A landscape with many peaks, sampled at points; each row gives a point and its height.
From any point a climber steps to the highest of the 2 points nearest to it. It stops when none of these is higher. Distance is the straight distance between rows; heights are no part of it.
Zaven height 822: [  7 -30   9  -8   6 -14   7  -7  11  11  11  28  16  17  22  11 -27   1
  -9 -30]
fakiz height 404: [-23   6  -2  35 -19  -7  15  -4  36   4   3  21 -24 -30   9 -19  21   1
  -1 -37]
komaf height 465: [  8  47 -19  22 -45   0   7 -22  10  15  14  68 -42 -24  14  12  16  13
 -13 -40]
sobi height 787: [ 26  -4  11   9  10  -7  12   3  50   8 -43 -11  45 -23  34 -21  34   9
 -12  -4]
buro height 154: [-26 -42  22   0  25  -7  -7  11 -19   4   6 -21  -8  34  -6  19 -14 -36
  34 -26]
vib height 909: [-14  -2   2 -16  20  -3 -21  16 -62 -35  15   9  41  12 -56  11 -42  45
 -12  46]
Des height 670: [ 29  39 -12 -27 -14  47  10   6 -32  -3   2  81  27  12 -39  24 -27  40
   2   8]
volag height 161: [-14  14  -1  23 -13  28  -7 -17 -26  21  19  18 -23  23  -3  16  -8 -13
  19 -16]
Paz height 840: [ -6 -26  18  21  17 -10  14  -7  13  15  -1  -7  34  10  30  -3  -3  -6
  -7 -33]
zege height 731: [  3  12   0 -11 -16  39  14   9 -36  -2  36  69  18  25 -41  24 -41  27
   9  24]
mateb height 132: [ -7 -27  22  -8  38 -23  -2  16  20  -3 -28 -64  28 -12   5   1  10 -31
  30  12]
Vinon height 723: [ 28   2  -8  14 -11   4  22 -17  10 -18  10  38  73 -15  -4 -20  10  15
 -71  -2]
voda height 296: [-13 -14  37  -8  -2 -20  -8   2  49   3 -35 -34 -51   2  19 -16  21 -38
  48 -48]
gobad height 551: [ 17  23   0  -2 -43 -18  12 -23  65   4 -22  39 -42 -24  34  -9  -1   4
 -11 -27]
Vak height 738: [ -2   6 -24 -16   4  20 -23  23 -53 -15  20 -24  -8  12 -40 -10   1  30
 -10  55]
ziv height 411: [ 14   6  -1 -26 -13 -14   3  19  52  11 -37 -30 -59 -27  36  -3  28 -12
  31 -11]
Zibig height 267: [ 11   5  31 -36  -7 -54  -2 -12  43   6   2 -40 -71   7  48  21  18 -25
  36 -29]
bal height 622: [ 10  -1 -11  -6  17   6 -15   2 -42 -30 -35  23  45 -19 -53 -22 -18  39
 -24  21]
muli height 826: [-30  -8 -15   2   0   5   4  24 -19 -14  59  15 -14   0 -25  -7 -19   4
  -6  32]
liv height 163: [-13 -34  27  -6  20  10 -14   0  -1  -1  -5 -74  -5  26   7  19   6 -77
  26   3]
Gamef height 331: [-25 -26  11   8   1  -3  -5   6  13  -8 -22 -27 -42   0  -6 -30  10 -27
  39 -39]
Lup height 217: [  6  -9   9   9  -9   0   6 -24  46  12 -28  23   5 -14  17 -18 -13 -19
   4 -20]
miv height 707: [ -4  -6 -24  -2   8  25 -13  23 -42  -2  -5  24  -5  -3 -24 -31   6  37
   8 -12]
pir height 795: [ 24  -7  -2  -9  -6 -11  28 -14  25  -3  18  56  16  10  20   4  -7  17
 -28 -33]
vozo height 264: [-14 -11  35  12 -16 -12   1  -9  74   4 -41  -7 -36 -16  29 -22   8 -12
  32 -36]
pas height 759: [ -5   9 -15  16  -3  39 -30  13 -56  -9   3  15  17  11 -41 -29  -2  42
 -23  22]
nud height 755: [  4  -5 -13 -24  36   0 -24  24 -70  -7   4 -68   0  21 -22  22  13 -17
  18  41]
besuk height 184: [-25 -48  34  -6  -7  -1   3  -5  27 -10  23 -59 -23  41  21  10   1 -64
  18 -16]
Nug height 658: [ -5 -17 -21 -13  19   2 -20  20 -52 -13 -28   5  21 -16 -40 -24  -2  48
   0   1]
Garaz height 54: [ 24  -9  15  -7  11 -11  14  -9  35  11   7 -11  45  -2  22  -1  -9 -10
 -26  25]
fak height 821: [ 13 -15  29  13  27 -22  12   1  40  24 -33 -22  37  -5  39   1  15  -4
   6 -27]
dodi height 365: [-38 -13  -2  29  -6   1   8   3   7   7   0 -11 -40  -6  13 -30  18  -9
  26 -47]
balu height 793: [  7  18 -12 -10  -5  34 -39  21 -63 -29  12  -5  10  26 -57 -23 -13  51
 -18  45]
lovav height 69: [  5   3  -6  -2   9   1   7 -14 -11  22  26 -23  -8  10  22  38 -12 -40
  12   6]
dorup height 741: [ 23  14  -9  26  -7   7  13   3  43   2 -22  -7  41 -25  27 -40  53  30
 -53   3]
zavip height 180: [ -2  12   5  16   7  44 -16 -10 -45  23 -26   5  14  27 -32   9 -26  -8
  24  10]
fir height 491: [ 14  15  -7   0   0 -18  16  17  35  11 -18 -11 -23 -30  41   4  35   9
  10  -9]
zot height 367: [ 25   8 -28  -3  -9  -5  41  -7  30 -16 -21  58  24 -38   2  -7   3   5
 -15 -22]
fenid height 506: [  4  30  15  -4 -44 -46   5 -56  63   1  -1  34 -43 -17  23   8  -4  10
  -9 -39]
mesid height 237: [  7 -10  25  12 -25  -5   5  -9  80  12 -23   8  -7  -2  26 -35  13 -10
   6 -16]
kofu height 201: [  3   0  -1  30  -5  21  -3 -20   2  17 -32  24  27 -13   1 -24  -3 -14
 -15 -18]
tede height 823: [-10  19 -23  -3   5  -2  -1   5 -12 -13  37 -25   0 -24 -24  -2   1 -17
 -15  71]
Tevof height 663: [ -6  15 -21  10  11  -1 -19   1 -33 -33  -8   7  24 -33 -57 -19 -10  28
 -13  55]
vibid height 686: [ 29  18   0  16 -34  13  20  -9  60   6 -29  21   9 -33  32 -40  35  22
 -44 -22]
Golu height 757: [ 26   3 -12  -2 -27   2  23 -19  26 -10  25  70  40  -2  16  -3  -4   4
 -65  -6]
Mepes height 562: [ 23  15 -23  -9  26 -12  11  22  -6  10 -22 -26   3 -26  25   8  33  12
  -5   7]
Muduz height 61: [ 21 -10   1 -12  24  -9  -4  -6  -2  24  14 -17  30  18  31  30 -20 -18
 -15  22]
rizur height 633: [ 24   4 -16 -14  28  -2 -15  31 -36  18  -2 -51 -16   7  17   4  28  10
   7  11]
Dosi height 203: [-17 -35  20   3   6 -15   2   1  31  -2  31 -29 -14  18  20   6  -9 -31
   9  -8]
Rel height 858: [-10 -11   5  -3  19 -32 -42  -3 -20 -42  20 -38  46   6 -29 -11 -19  32
 -56  54]
tiv height 878: [-23 -17   7 -13  19  20 -21  29 -57 -11  20  -2  33  43 -61  19 -39  21
   9  41]
lur height 191: [  2   2  -6  20  21  23 -13 -17 -28  18 -32  10  41  -3 -20  -4 -11  -8
  -2   9]
lunit height 303: [ 34  22 -18 -12  -2 -24  39 -19  36   6 -23  45   7 -41  26  25   7   7
  -5 -38]
zeki height 477: [ 26  22 -32  -3 -16  11  16  -6   0   1 -39  70  -9 -27  -4   4 -10  11
  -5 -25]
kob height 236: [  3  -4  24 -13  -5 -29  -2 -17  21   9   3 -15 -51  17  34  24   2 -22
  40 -30]
vapag height 624: [ 41  25  -5  -5 -46  -2  23 -21  62  -3 -15  47  -5 -21  46 -12  22  14
 -41 -25]
kamig height 330: [ 13  13  26 -30 -28 -45   7  -1  80   0 -37 -29 -75 -12  35   9  23 -16
  37 -21]
Mov height 148: [ -7 -38  31  -4  29 -18  -4  12  17   9 -15 -53   8  20  23  -2  19 -47
  30 -24]
gizof height 145: [ -7  25 -12  29  -3  23  -2  -4 -16  21  -8  -7 -18 -13   1  -8  10 -12
   7   2]
geted height 120: [  3  38 -20  16  -4   4  14 -12  -6  30   2   1 -36 -27  18  25  16 -16
  21 -14]
Lora height 125: [-22 -29  15   8  24  -9   6   4  10 -10  -9 -27  21 -16  -6 -18   1 -24
  13   5]
muvud height 834: [  4 -12   3  -4  16 -10 -21   1 -18 -12 -11 -29  47  -9 -10 -18  -4  22
 -39  31]
damar height 91: [ -9  23 -10  -1  -1   3   7 -13 -15  16  24 -18 -62   3  25  39   9 -33
  31 -10]
Viga height 773: [-19  10 -16   3 -15  30   8  16 -34  -1  63  32  -6  27 -33  25 -22  17
  13  33]
Birag height 920: [-20 -11 -10   5  -7   3   3  16  -7 -17  52 -38  -7   1  -6  -2  -5 -12
 -14  56]
mor height 582: [ 31  18 -23 -19 -14  26  23 -10 -12   9 -19  82  14  -4 -18  16 -17  20
   3  -7]
voseg height 486: [  3  45 -10   8 -51 -26  10 -45  40   5  34  54 -37 -14  15   9   2   1
 -21 -30]
kule height 435: [ -6  26 -24  18 -31  -1  10   0  13   3  15  39 -27 -26  13 -17  27  21
 -17 -31]
bez height 689: [ -3  -4 -11  -2  16  16 -15  27 -53   1  19 -33  -5  26  -8  -3  -1  19
  -2  19]
mup height 219: [ -9 -14  22   6  -5 -33  11 -13  47   4  11 -12 -24   2  42   8   7  -5
  22 -27]
kuni height 848: [-36 -14  11 -28  22  19 -22  29 -78 -15  35 -46  14  59 -50  39 -22  14
   4  42]
gon height 724: [-24  11 -20   6  14  -5 -22   5 -32 -39   7 -32  13 -28 -49 -10 -14   4
 -10  70]
Zor height 142: [-20 -28   4  -3  23  -2  -2  15 -21   4 -11   1  -3   8 -13 -13 -10 -15
  23 -18]
dogov height 170: [-20   5  13  14  -7  42  -2  -8 -46  26  16  12  -4  39 -21  30 -28 -21
  22   4]
mumo height 881: [  2   5 -14 -11  11 -17 -36   6 -49 -42  18   3  41   2 -38  -9 -20  56
 -51  57]
Nit height 812: [-19  -5  -1 -27  25  23 -14  25 -80 -12  22 -55  -2  47 -35  37   3  -5
  35  35]
dofu height 162: [-40 -32  20  10   6  19  -6   5 -34  11  22 -15   5  50 -12  24 -29 -36
  19  -6]

For each start below, name the point where the climber stops.
damar: Paz
lur: Paz
mateb: balu
zot: Birag
lunit: Birag
Lora: Paz
Gamef: Paz
kob: balu
